A landscape with many valleys, sampled at points; each row gives a point and its height.
A ball rolls from a point to whichever of its 2 nearest points has the largest drop for the distance, and stops where none of them is lower. Distance is the straight distance between rows; heights are no part of it.
mavuf: [178 129  91 113 202  98 160 100 113 136 130 166 105 105 105 105  96  98
 121 164 197]  height 48.4
bofet: [ 84 126 170 142 142 142 134 139 103 138 103 128 131  83 120 115 123 142
 167 169 153]  height 32.6
Duli: [128  96 164 112 178  63 144 142 111 107 109 122 102  98 130 132  87 123
 137 173 117]  height 51.3
vidu: [154 124 139 174 116 118  51 138 121 123  99 171 154 132 118 125 103 126
  75 142  88]  height 48.1
vidiz: [112 127 138 110 138 152 202 117 144 136 140 117 111  95 126 122 153 120
 102 108 172]  height 46.1
bigo: [130 127 175 144 107 113  64 114 164 163 161 193 155 148 117 116 118 136
 101 147 104]  height 31.1
fos: [152 127 122 110 132 107 163 150 143  96  82 143  97 105 172 123 162 120
 197 163 163]  height 58.6
gifis: [124 118 182 145 137 103  88 111 153 136 158 144 157 148 110 112  96  93
 107 153 109]  height 27.4
suvi: [147 135 112 119 149 109 186  92 108 107 124 139 128 120 143 148 118 112
  97 104 112]  height 39.0
gine: [158 143  97 119 171 131 149  66 151 136 144 142  97 107 124  91 113 102
 112 147 221]  height 41.1
Tup: [139 109 121  92 151 141 163 143  92 114 111 165 185  90 100 116 113 107
 111  88 164]  height 74.2
rirav: [145  84 172 150 146  78 104 166 142  74  77 118 112 135 156 154 106 124
 108 135  74]  height 40.2
nunu: [163 112 134 154 185 102 190 116  89  68 101 142 105 130 125 125  91 101
 100 125 153]  height 49.7
Maved: [120 140 132 164 108 138  55 204 118 165 123 141 156 127 112 124 139 137
 134 168 104]  height 50.7
tif: [124 145 175 147 101 124 129 120 168 131 185 130 132 145 182 144 152 157
 122 159 116]  height 45.5
gud: [133 113  87  94 160 136 139  59 144 120 108  78 125 150 136 112  85 128
  64  63 165]  height 27.0
sugu: [102 161 125 154 106 176  85 106 149 133 145  92 154 142 134 104 163 170
 142 137 159]  height 14.2
vep: [130  91 190 160 150 106 119 150 134  91  79 121 138 133 156 138 120 137
 136 139 117]  height 37.7
puva: [175 119  92 110 122 133 137  51 176 129 146  44 114 134 178 144 123 133
  82 126 172]  height 39.3
vez: [115 147 121 130 106  95 102 183 117 141 154 157 115 103 100 146 112  97
 128 162  47]  height 51.4
simus: [110 107  99 142  75 117  43 239 157 143  70 171  86 116 124 138 141 150
 117 154  86]  height 59.8
Gagan: [152 127 147 147 119  92  43 153 156 128 115 131 134 133 165 130 123 165
 138 190 114]  height 31.4
rinan: [130 144 101  81 135 121  95  54 161 158 147  49 120 144 128 101 143 160
 113 107 155]  height 62.9
Mek: [101 117 110 115 125 118 158 192 118 117 101 137  85 138 136 146 122  86
 217 148  99]  height 32.8
kasod: [127 152 151 147 117 129 101  48 178 127 184  86 125 161 132 110 134 133
 123 148 144]  height 33.8
moz: [175  83 179 124 164 108 163  72 123 103 113 132 140 125 144 136  93 110
  94 123 170]  height 56.8
bokib: [127 105 126 124 121 100 147 171  92  55  78 132 113  86  95 122 125  90
 139 116  92]  height 39.9
reb: [178 132 122 111 189  92 151  98 100 125 109 145 129 133 116 112  88 100
 149 156 167]  height 52.8
zegor: [ 77 149 134 132 121 166 135 131 146 182 163  55 126 123 128 131 143 159
  82 115 131]  height 36.5
Sanaz: [ 95 138 139 146 107 126  99 120 160 127 137 197 163 125 141 123 105  96
 141 125 104]  height 45.4
ror: [ 82 170 101 152  91 189 106 121 154 159 167  78 114 148 111 114 179 154
 145 118 131]  height 18.9
nuki: [ 99  89 146 113  88 169 149 183  58 127 123 164 136  81  97 152 119 107
 147 103  94]  height 30.8
savar: [140 162 101 144 134 136 151 137 127 146 131 121 175 179 169 154 139 113
 139 109 112]  height 54.6
nuse: [135 126 136  92 156 109 212 144  76 136 141 164 130  84 124 144 114 132
 117 135 137]  height 58.2
zan: [165 125 134 124 151 103 162 150 138  88  74 125 124 135 154 120 146  89
 180 129 158]  height 55.2
bopef: [ 87 143 118 135  96 159 135  94 104 141 136 156 113 117 152 140 146 178
 205 146 134]  height 57.6
tosa: [114 162 121 147 111 154  87 102 139 141 129 109 153 104 137 127 146 141
 107 139 122]  height 8.4
Rivi: [127 135 124 145 123 153  85 156 118 159 151 124 184 158  67 115 133 125
  69  93 109]  height 45.7
Tisa: [109  85 135 124 128  94 108 223  73  82 123 125 115 119  79 143 100 127
 142 123  66]  height 52.5
Pamar: [121 132 116 135 152 152 114 134 110 137 131 113 193 174  93 127 118 139
  69  64 115]  height 43.2
pileb: [152  98 119 102 160  66 117 151 151  72  62  97 103  96 173 141 111 119
 145 174 131]  height 64.4
Zuru: [151 119 144 127 111 143 111 165 124 128  93 154 182 120 139 143 157 126
 151 112 111]  height 50.9
Tere: [137  92 143 101 141 148 127 101 155 156 124  57 146 171 143 133 121 164
  56  60 150]  height 27.1
kazif: [129 139  87 123 156 172 190 137  77 172 122 146  62 102 110 121 151 140
 170 143 201]  height 64.5
nide: [116 156 113 117 118 131 120 154 103 154 137 116 128 106 107 127 140  97
 200 175 119]  height 54.3
garog: [138 148 125 135 136 106 185 130  78 114 119 119 116 128 129 157 141 124
 139 122  93]  height 41.6
moven: [ 88 129 141 111 106 168 190 110 127 141 137 167 104  83 111 120 149 108
 147 111 164]  height 42.5
dekud: [113 143 146 166  86 140 107 113 108 154 136 178 130 126  97 138 147 142
 103 100  73]  height 64.9
tar: [138 128  72  82 172 131 175 104 170 144 129  81  56 133 155  98 125 135
  75  74 186]  height 38.4
nevi: [103  99 152 105 131 129 183 170 108 116 107 173 103  91 149 153 122 122
 172 135 130]  height 59.2
Bedag: [121  94 136 145 102 105  90 241 106 129 103 177 107 153 103 156 123 146
 143 126  51]  height 58.3
Mal: [138 135  97 111 155 150 194 108 101 142 100 157 128 144 123 127 152 138
 152  86 178]  height 63.4
dalib: [139 141  79 119 164 169 209 123  78 168 121 147  76 149  95 130 150 143
 146 102 184]  height 66.4
fogos: [168 115 148 119 114 149 145  68 182  90 167  78 133 116 188 129 151 151
 123 163 200]  height 51.6
duri: [130 136 121  98 147  97 195 155 114 126 150 143 115  74 144 147 107  99
 122 155 123]  height 56.4
dogeg: [123 164 114 114 111 125 159  58 179 125 166 116 100 118 145 120 161 106
 128 112 142]  height 13.4
tosil: [146 143 110 167  70  99  39 173 167 138  96 207 107 133 135 106 124 149
 105 170  99]  height 53.8
nam: [ 90 114 153 147 123 112  69 140 176  95  98 170 145 119 151 118  98 101
 160 145 116]  height 43.1
Gek: [123 122 124 152  66 150  83 199 102 180 123 217 109 146 120 135 138 165
 144 144  83]  height 51.5
torat: [170 155 129 149 104 117 105  94 159  83 149  98 123 128 182 133 166 144
 162 173 132]  height 57.7
komi: [164 123 114 157 124 104  98 167  92  76  92 162 169 155 126 148 124 133
 111  93  69]  height 45.3
situd: [147 141 132 127 140 105 128  86 139 106 133 131 113 114 130  96 133 119
 179 180 186]  height 59.9
Pumi: [141 123  90 105 138 144 131  68 137 129 107 108 163 108 145 125 116 120
  64  84 153]  height 19.8
vava: [ 97 122 132 140  79 176 140 135 109 141 113 176 147 115 134 155 144 137
 133  88  89]  height 63.6
nuna: [123 149  94  88 172 129 194 113 106 161 157 117 128 135 119 126 113 137
 103 112 156]  height 42.4
zez: [155 133 175 161 109 117  82 146 117 128  94 126 128 135 120 125 178 152
 162 151  94]  height 21.0
Zeziv: [131 116 147 151 134  84  47 186 131 128  78 138 119 150 139 140 124 180
 148 165  90]  height 35.1
fomi: [112 164  72 125 161 142 153  81 136 139 133 136 110 118 132  96 117 111
 147 143 204]  height 33.5
savob: [165 131 162 134  97 122  64 122 151 174 149 163 163 130 120 120 143 153
  74 139 127]  height 34.7
tuzot: [172 104 169 174 123  99  81 155 139 110 123 165 145 157 127 142 113 114
  76 127  77]  height 45.8
bof: [164 112 136 154 130 122 112 114 104  76  76 137 171 133 144 140 124 122
 107  98 111]  height 42.7
nete: [105 140 131 142 136 142 144 171  85 133 117 108 125 118  93 126 128  88
 173 146 114]  height 56.0
Rugak: [109 162 114 147 154 130 198 103 111 135 132 165  70 132 147 124 125 116
 185 146 162]  height 73.7
Mabo: [119 112 162 128 139 121 144 171  93 102 130 124 158  85  96 132 106 103
 101 127 112]  height 49.1
gil: [112 123 122  92 124  79 139 181 106 141 141 144 109  96 111 143 105 101
 175 168  74]  height 52.9
vonel: [196  94 147 132 171  85 163 123  69  53 105 123 154 148 113 135  91 107
 108 109 137]  height 46.4
Kel: [133 129 142 180 101 138  39 155 151 138 100 183 153 132 155 108 118 146
  91 145 108]  height 50.4
dela: [115 125 123 136 140 152 147 151  84  95 152 111 188 147  75 128 100 116
  77  66 119]  height 45.6
zema: [107  61 144  79 141 116 178 206  84 111  87 156  80  83 116 148 107 125
 172 137 128]  height 57.5
Perev: [135 120 158 123 109 145  88  94 189 163 164  91 143 172 109 116 156 133
  75  92 144]  height 41.4
vema: [ 63 123 145 120 115 160 163 101  95 153 148 175 113 100  96 124 112 121
 159 119 116]  height 40.1
Tute: [160 146 120 145 141 132  99 136 153 149 149 116 186 177 159 146 107 101
 104 139 120]  height 51.2
goz: [175 108 166 138 127 138 112 105 150 137 147  70 158 102 169 143 140 136
  91 176 161]  height 35.3
suv: [121 149 122 123  97 119  80 161 142 136 151 124 133  97 157 138 146 147
 180 203 103]  height 43.3
donet: [172 135 118 166  88 103  72 191 127 111  84 152 125 132 127 135 164 124
 129 124  62]  height 50.8
fesel: [ 88 151  95 136 108 172 148 153  93 181 155 108 125 150 104 153 140 135
 110  93  91]  height 32.7
vipoz: [140  90 173 130 126 137 120  76 158 130 143 124 181 134 114 128  98  96
  63  94 142]  height 41.7
Suba: [ 73  64 128 120 113 115  96 235 121 125  89 154  90 142 117 175 113 163
 137 133  56]  height 56.3
det: [167 124 193 172  99 128  69 117 147 108 107 107 128 123 135 119 182 153
 127 153 117]  height 24.3
Med: [123 162 103 131 136 133 163  49 172 124 172  80  78 132 140 109 138 107
 113 128 176]  height 19.7
Mog: [103 130 111 119 127 154 180 152  83 146 152 129 130 123  82 132 126  86
 148 106 116]  height 57.8
dadam: [ 92 129 145 152 105 144 158 144 117 113 112 164 134 117 140 146 132  97
 144 102  95]  height 62.4
zirer: [113 151 112 122  69 153 108 155 113 186 167 156 130 117 123 154 157 131
 159 150  83]  height 54.1
mup: [116 132 164 132  99 132 118  95 103 157 134 168 127 135 132 147 166 192
 181 138 101]  height 56.2
Puz: [154 131 140 113 157 127 118  83 117 127  94 117 179 130  95  99 134 101
 138 115 171]  height 71.9
kikiv: [142 157 163 159 104 123  84 158 162 156 163 133 149 165 116 113 156 105
 134 159 112]  height 64.3
Zik: [169 101 144 128 157  75 123 142  66  56 102 118 151 117 112 135  90 127
 103 127  98]  height 43.9
Fuvo: [158 142 149 129 135 104 165 126 147 141 163  92 128 129 179 159 125 102
 102 159 121]  height 51.0
batar: [167  96 121 149 125 137  87  87 133 130 133  90 149 184  97 132 107 121
  35  69 108]  height 36.2
Pigi: [153 135 143 129 138  77  75 120 136 125 118 119 141 113 137 136 114 121
 150 177 106]  height 27.5
Tene: [104 152 119 126 123 168 148  79 163  97 182  98 128 139 158 108 153 191
 155 146 185]  height 43.6
tal: [ 95 127 112  87 143 149 194 105 145 151 125 125 108 155 112 108 143 139
 113  31 153]  height 30.2
Beti: [166 120 132 131 119 158  82 100 177 156 173  47 159 147 170 144 123 146
  77 151 168]  height 40.9
Dokep: [ 89  94 188 158 141 128 133 173 106 106  83 134 126  95 128 125 119 137
 158 153 131]  height 35.0
Ribo: [136 148  85 110 152 132 185 128  86 135 136 145 113 119  71 113 124  78
 148 118 141]  height 59.4
bif: [173 119  75  91 202 131 185 102 140 134 139 117  66 126 111 107 118 134
  46  77 201]  height 47.9
Pasik: [161 171 108 144  98 136  88  74 161 114 174 102 140 166 155 124 187 181
 145 153 125]  height 54.8
Pum: [161  96 182 156 144 116 136  98 124 104 112 111 136 143 169 151 100 125
  95 145 127]  height 59.3
Tiku: [124 137 153 153 121 153  78 172 106 172 126 127 181 125  84 120 138 129
 105 132 115]  height 48.3
vifin: [101 158 122 127  81 119  93 140 113 167 156 148 111 101  89 124 139 107
 174 163  75]  height 52.7
zop: [115 154  77  64 134 157 144  77 157 154 147 110 123 137 127  83 158 176
 163  99 211]  height 60.1
ruzod: [162 113 101 119 187 132 191  96 120 117 134 148 105 125 111 111 110 104
  73  94 191]  height 53.9
farog: [113 118 125  88 136 140 202 110 106 125 145 148 139 136  89 132 133 130
 101  48 126]  height 33.7
vit: [ 86 165  70 110 131 156 154  81 120 162 136 126 113 110 108 108 135 129
 158 113 176]  height 26.9
tevid: [ 85 117 132 126 123 141 158 126  53 142 134 174 122 123 102 149  86 130
 173 125  88]  height 38.6
Keki: [129 135 108 124 149 138 113 101 129 132 141  71 146 183 104 126 105 120
  56  58 108]  height 39.8
bazi: [142 124 113 130 144 109 204 170  42  83 111 133  83 100 117 153 124 123
 148 134  95]  height 44.0
Dud: [130 152 129 115 139 123 137 125 129 152 164 109 160 127 108 129 125  99
  98 119 108]  height 47.5
zirup: [106 150  83 130 166 121 152 102  86  98 153 116 144 129  94 115  71  98
  84 102 125]  height 44.7
vaguz: [ 94 146 118 170 112 155 103 106 109 147 124 132 138 147 106 136 124 156
  70  89  86]  height 65.9
Pob: [160  84 153 124 144 143 164  56 159 116 128  96 123 110 130 129 105 104
  59 107 184]  height 53.0
zumik: [154 144 100 115 128 132  69  85 136 164 134 130 196 136 119 128 109 136
  81 109 118]  height 65.5
tet: [153 145 127 162 103 135  98 163 125 124 102 156 155 159 122 139 155 116
 130 104  80]  height 48.2
Puvu: [ 97 121 129 128  99 120 116 171 117 116  95 136  72 151 122 139 146 113
 237 147  80]  height 28.6
nefi: [176 117 110  89 124 146 149  56 184 117 161  73 120 139 193 130 145 170
  99 137 213]  height 45.9
sud: [147  99 114 116 151  61 136 172  88  33  85 109 117  94 122 136  94 108
 123 128  97]  height 41.9
Sipa: [154 111 137 114 191  72 171 168  75  88 122 129 101  89 107 120  91 109
 128 164 134]  height 49.2
dadu: [102 112 125 133 180 128 171 183 106 116  85 152  88  90 130 111  99 111
 170 168 181]  height 64.8
gife: [112 123 173 138 147 100 137 109 148 120 144 144 142 125 140 128  91  96
 136 157 130]  height 23.5
Fosog: [147 148  96 121 150 123 179  88  80 127  88 168 127 126 130 130 139 137
 174 115 146]  height 61.3
Nugi: [ 81  58 129  72 128 102 136 214 111 119  74 116  78  93  90 163 124 134
 174 146 110]  height 55.8
Zubo: [114 155  97 161 162 130 171 130 133 104 113 145  77 114 146 100 122  84
 180 173 173]  height 70.8
Sav: [174 109 129 163 122 132 100 106 119 101 113 130 178 170 129 144 109 122
  64  83 109]  height 40.0
Keru: [123 140 127  97 108 152 152 116 135 159 129 118 160 139 111 135 168 136
 137  75 131]  height 46.3
bal: [140 147 158 124 109 108 145 149 151 136 179 112 129 119 178 149 164 129
 152 172 123]  height 47.7
veso: [105  97 125 135  80 152 136 204  48 122 152 158 115 102 101 164 122 124
 122 105  57]  height 33.3
kesug: [106 141 117 113 118 158 111  79 144 146 129  96 160  86 146 128 147 154
  89 113 158]  height 13.5
rutar: [128 101 139 104 146  86 111 167  77 112  85 143 135 100 114 136 111 150
 169 141  88]  height 53.7
Genat: [102 110 131 131 141 100  74 180 141 114  92 147 159 125 131 122  93 109
 145 145  95]  height 40.7
nikam: [ 97 122 121  92 120 151 124 102 167 161 118  78 130 147 139 116 149 173
  83  47 130]  height 22.0
fekid: [ 97 116 142 166 128 135  97 155  97 110  70 162 124 153 137 145 125 151
 186 118  88]  height 69.6
kod: [ 98 110 164 133 141 158 137  82 157 127 129 126 163 120 107 104 115 102
  97 109 172]  height 44.9
nesug: [137 154 103 155  59 150  96 180 111 177 142 169 122 149 136 147 169 154
 146 144  84]  height 54.0
belot: [186 112  97 109 153 106 118  65 111 116 130 104 159 118 130 142  73  92
  78 131 129]  height 28.3
Lozef: [126 163  91  71 123 141 122  64 139 159 146  92 132 129 124 111 160 178
 141 111 165]  height 61.6
duvap: [129 156  99 111 126 153 118  77 173 113 150  77 146 129 126  91 162 120
 144 132 204]  height 67.3
vafus: [163 132 119 129 144  86 104  98 113 114 125 124 154 114 145 141  92 102
 103 152  91]  height 24.0
Malis: [136 115 155 148 112 105 101 187 129 112  87 112 101 139 118 136 164 127
 194 155  80]  height 24.6
delu: [143 124 115 101 141 110 185  87 125 104 158 134 144 146 119 139 112 103
  68  57 115]  height 36.4
Mige: [125 139 127 108 152 156 125  74 145 139 116  90 150 145 103  80 149 130
 144 109 205]  height 69.7
niron: [102 115 143 164 107 104  71 213 137 131 103 181 107 170 105 123 123 122
 159 136  68]  height 60.2
zofu: [148 157 119 136  76 111  61 170 155 130 158 145 115 126 151 128 174 181
 172 202  91]  height 46.0
loti: [107 159 114 106 155 121 164 103 132 175 175  87 130 137 116 127 127 127
 114 133 132]  height 45.2
saper: [154 123 121 121 186  92 203 163  70 103 116 151  75 101 101 127 121 112
 156 148 141]  height 46.7
pemos: [134 131 178 161 119  94  68 185 154 139 144 159 122 166 110 109 129 117
 145 163  77]  height 62.2
tused: [124 114 167 113 124 103 122 135  92 149 104 164 136 126 118 147 143 172
 190 138  87]  height 55.0
kaneg: [118 154  89  94 120 157  80  50 189 125 165  59 137 148 137  77 139 155
 130 114 190]  height 64.7
norev: [122 134 104 151  96  98  46 213 139 141 100 168 100 107 125 130 113 139
 105 169  71]  height 57.1
Luri: [137 145 127 130 131 134 159 130 153 120 125 125 155 150 160 128 145  96
 163 128 162]  height 50.5
kimif: [140 134 154 129 148 150 183 109 143 122 136 130 108 109 149 113 166 151
 156 155 211]  height 51.7
Kinun: [135 169 120 137 107 113 114 108 158  78 149 118 105 108 158 107 154 126
 198 188 141]  height 60.0
setil: [134 145 125 132 119 139 117  48 180  94 206  70 117 164 157 108 137 165
 132 164 170]  height 38.3
fuluf: [ 94  90 112 117 141  88  47 195 130 127  65 145 128 133 128 145 105 163
 151 146  86]  height 37.9
muga: [134 154  77  89 140 158 162  74 188 129 156 128  88 138 141  86 154 146
 131 106 227]  height 56.9
zazok: [ 86 151 119 167 140 157 144  98 103 133 117 118 143 160 122 132 119 135
 117  93 119]  height 67.2
Sen: [ 99 133 141 134  86 127  94 135 144 150 134 200 158 134 152 136 134 139
 174 127  92]  height 47.2
Fakad: [159 159 132 158  85 144  66 109 166 141 166 145 131 171 147 113 180 194
 126 156 119]  height 52.3
rudel: [183  94 175 153 124  81  99 134 144  98 119 126 113 154 141 143 121 104
 104 147  69]  height 43.0
Misi: [ 91 125 100 104 128  93 142 181 156 116 108 145  95 118 171 141 111 107
 215 166 117]  height 37.0
zuku: [161 126 141 133 177 125 179 131 129 117 105 170  79  98 132 104 150 120
 151 154 199]  height 57.0
bebo: [ 81 126 171 158 107 162 114 146  83 161 126 131 133  90 103 134 136 151
 145 147 117]  height 30.1
Ges: [136 127 142  81 133  86 156 165 133 130 139 149 135  85 126 134 125  83
 154 159 106]  height 54.5
depub: [117 110 198 157  99 134  93 119 149  90 101 125 134 100 150 120 165 159
 156 152 144]  height 27.6
puges: [140 119 126 130 177 137 182 160 105 123 104 173 118  93 114 112 111 105
 131 137 193]  height 61.2
gupup: [187 129  90 120 113 118 108  53 154 129 135  79 138 111 149 152 116  97
  80 131 134]  height 33.4
ramib: [106 139 152 146 126 126 154  76 164 117 158 133 117 119 147 124 124 101
 119 144 126]  height 19.0
narog: [129 142 148 163 106 142 116 139 159 138 149 146 147 134 182 158 136 130
  87 136  94]  height 42.1
Fodi: [ 84  70 124  92 141  92 126 223 112  98  88 126  91 136  95 151 102 128
 166 132  75]  height 54.2
gama: [137 144 103 146 147 145 170 110 154 119 128 112 137 144 184 141 124  95
 115 127 177]  height 44.5
lag: [146 121 127 106 144 122 125  99 108 112 105 145 185  97  92 110 105  98
 111 110 136]  height 73.1
deg: [168 139 153 119 175  87 153  89 122 135 139 107 118 136 133 118 117 117
 167 182 171]  height 56.7
zag: [106 169 104 151 117 125 123 146 112 151 165 123 135 114  97 141 114  91
 105 128  69]  height 49.4
sobi: [185 109 152 177  96 123  62 111 168 139 156 129 128 132 130 139 109  90
  42 153  98]  height 31.9
sedag: [ 90 106 148 138  77 137  89 171 113 169 138 206 123 125 137 150 122 157
 169 143  75]  height 49.0
Fesu: [115 130 133 181  76 143 121 195  85 109 128 165 121 128  92 150 135 114
 112 101  56]  height 35.9
zol: [ 95 152  92 136 158 130 123  78 123 127 143 100 146 150  90 107  87 102
  74  76 114]  height 42.6
subed: [ 91  73 143 100  95 150 150 176  62 107  93 178 101 114 103 146 107 102
 194 102  88]  height 33.6
badig: [111  91 152 105 153  65 119 164 117 117  81 122  99 106 126 146 117 153
 170 166 100]  height 52.6
reli: [154 140 104  91 125 119  72  54 153 177 142  85 161 142 120 115 138 148
  88 115 139]  height 64.1
fegop: [178  83 133 112 128 141  94  75 163 164 131  59 142 194 127 141 110 140
  55  67 130]  height 31.7
Vip: [117 130 114 146 173 109 151 164 115  88  83 118  84  94 120 103  96  78
 156 170 158]  height 67.4
fub: [133 121 178 136 122 128 121 101 138 113 112 103 132  78 153 128 149 141
 122 166 153]  height 30.7
tevu: [159 110 169 125 112 126  87  99 161 163 161 135 166 159 101 132 138 124
  53  96 117]  height 38.5
gad: [151 132 161 154 128 110  81  72 157 145 167 114 138 156 123 125 112 109
 102 157 116]  height 29.8
tizuf: [118 139  68  73 185 119 176 108 128 169 137 115 122 151 126 111  93 148
  93  66 166]  height 38.1
Miku: [107 136 102  99 148 135 156  81 188 138 154  71  72 145 148  96 114 119
  91 100 183]  height 28.5
tum: [147 134 107 162 106 137  84  93 163 136 160 103 143 136 150 145  91  93
  42 131  98]  height 26.1
Buna: [ 73 124 119  98 145 145 172 105 136 150 123  83 100 146 120 107 124 167
  87  51 138]  height 26.2
ganer: [123 119 132 155  89 132 117 166  81  79  91 151 123  87  87 136 142 107
 130  95  63]  height 38.0
doki: [160 133 161 142 130 142 165 107 167  77 140 106 106 121 181 118 159 133
 155 173 203]  height 56.6
beva: [104 131 111 115 111  97  86 180 162 122 119 130 112 112 168 134 131 133
 197 178 106]  height 40.8
Kinab: [ 85 113 133 133 120 131 180 174 125  94 104 175 126 103 170 157  93  94
 155 120 106]  height 60.9
Kave: [120 130 114 114 116 137 154 101  88 129  86 170 107 113 145 133 139 157
 215 149 149]  height 59.1
sibem: [144 116 142 108 155 132 195  76 158 125 133 111 101 112 113 112 137 109
  71  95 185]  height 49.5
vusa: [128 155 120 105  83 148 126 104 144 142 150 136 152 134 126 133 195 153
 181 114 134]  height 48.0
kazus: [117 141  89  82 152 150 162  91 200 116 178  95  87 171 165  76 132 180
 137 105 212]  height 51.8
Suse: [158 167 131 165  62 130  61 166 150 145 156 179 102 145 145 107 174 195
 141 188 112]  height 48.8
litib: [ 85 167 106 143 101 169 129 110 129 153 142 102 118 128 106 110 153 109
 170 122 137]  height 22.4
fabi: [ 81 152  97  91 122 164 138  98 183 118 201  72 114 168 167  87 136 195
 142 120 181]  height 47.4
Sezo: [176 133 120 147 114 143  51 125 172 164 160 108 177 158 162 131 120 130
  86 151 142]  height 46.2
Tufe: [128 141 131 162 120 160 141 117 166 123 132  94 151 141 176 150 140 110
  79 107 138]  height 37.2
Magep: [121 140  79 113 125 169 191 138  81 154 122 158  79  94 100 120 137  93
 170 143 163]  height 61.8
pomu: [ 66 136 107 101 127 168 156 144 108 174 140  69 118 156 100 122 127 155
  98  49 102]  height 29.7
zageg: [117  94 148 116 127 117 158 213  43  79 140 116 141 102  71 132 114 112
 136 128 105]  height 51.1
Tosan: [129 100 126 102 158  74 153 167 158  81  62 124  63  92 154 125 128 119
 173 161 145]  height 61.9
nuz: [113 129  90  81 162 127 140  74 153 165 127  96 141 169 139 118  87 148
  84  68 153]  height 32.9
dasem: [137 162 109  92  93 152 121  92 184 118 170 135 172 142 161 111 170 152
 173 119 162]  height 50.3
Seku: [132 129 158  98 118 148 115  94 170 156 156  93 166 164 111 118 178 151
 128 100 159]  height 43.8
Lep: [ 77 152  95 131 128 161 105 144 131 185 140  72 120 155 126 123 129 182
  65  77  99]  height 33.2
tifik: [106 143 133 165 132 158 129 125  82 140  98 135 146 160 121 139 140 142
 163 108 113]  height 68.4
kub: [116 119 141 140 135 113 156 164  76  78 168 142 168 118  88 127  81 110
  91 106  94]  height 47.6
reko: [ 92 108 155 143 106 176 145 152  64 136 114 120 146  90  83 136 142 137
 128 113 115]  height 28.0
Tade: [100 104 108 115 102 163 158 151  60 139 112 173 118 133 122 148 111 104
 206 121 110]  height 36.3
lil: [119 131 130 165 117 159 105 105 172 148 151  75 135 150 158 153 120 128
  40 108 123]  height 32.0

Call two points neighbours if one is among the 2 nearest of the other. Go from one point of each pair to the other, from neighbour to neighbour, staying as low as possible. Name the highest point that can't be avoided.
tosa, nikam: loti
batar, Pamar: dela
vafus, kimif: doki
tum, dogeg: sobi
vifin, vafus: zirer

Where does a ball stop that starts at each point below?
simus: reko
nesug: vafus
dalib: nikam
zag: tosa
deg: tosa
lag: dogeg
reli: dogeg
vusa: dogeg
zazok: Pamar
torat: zez
pemos: Pamar
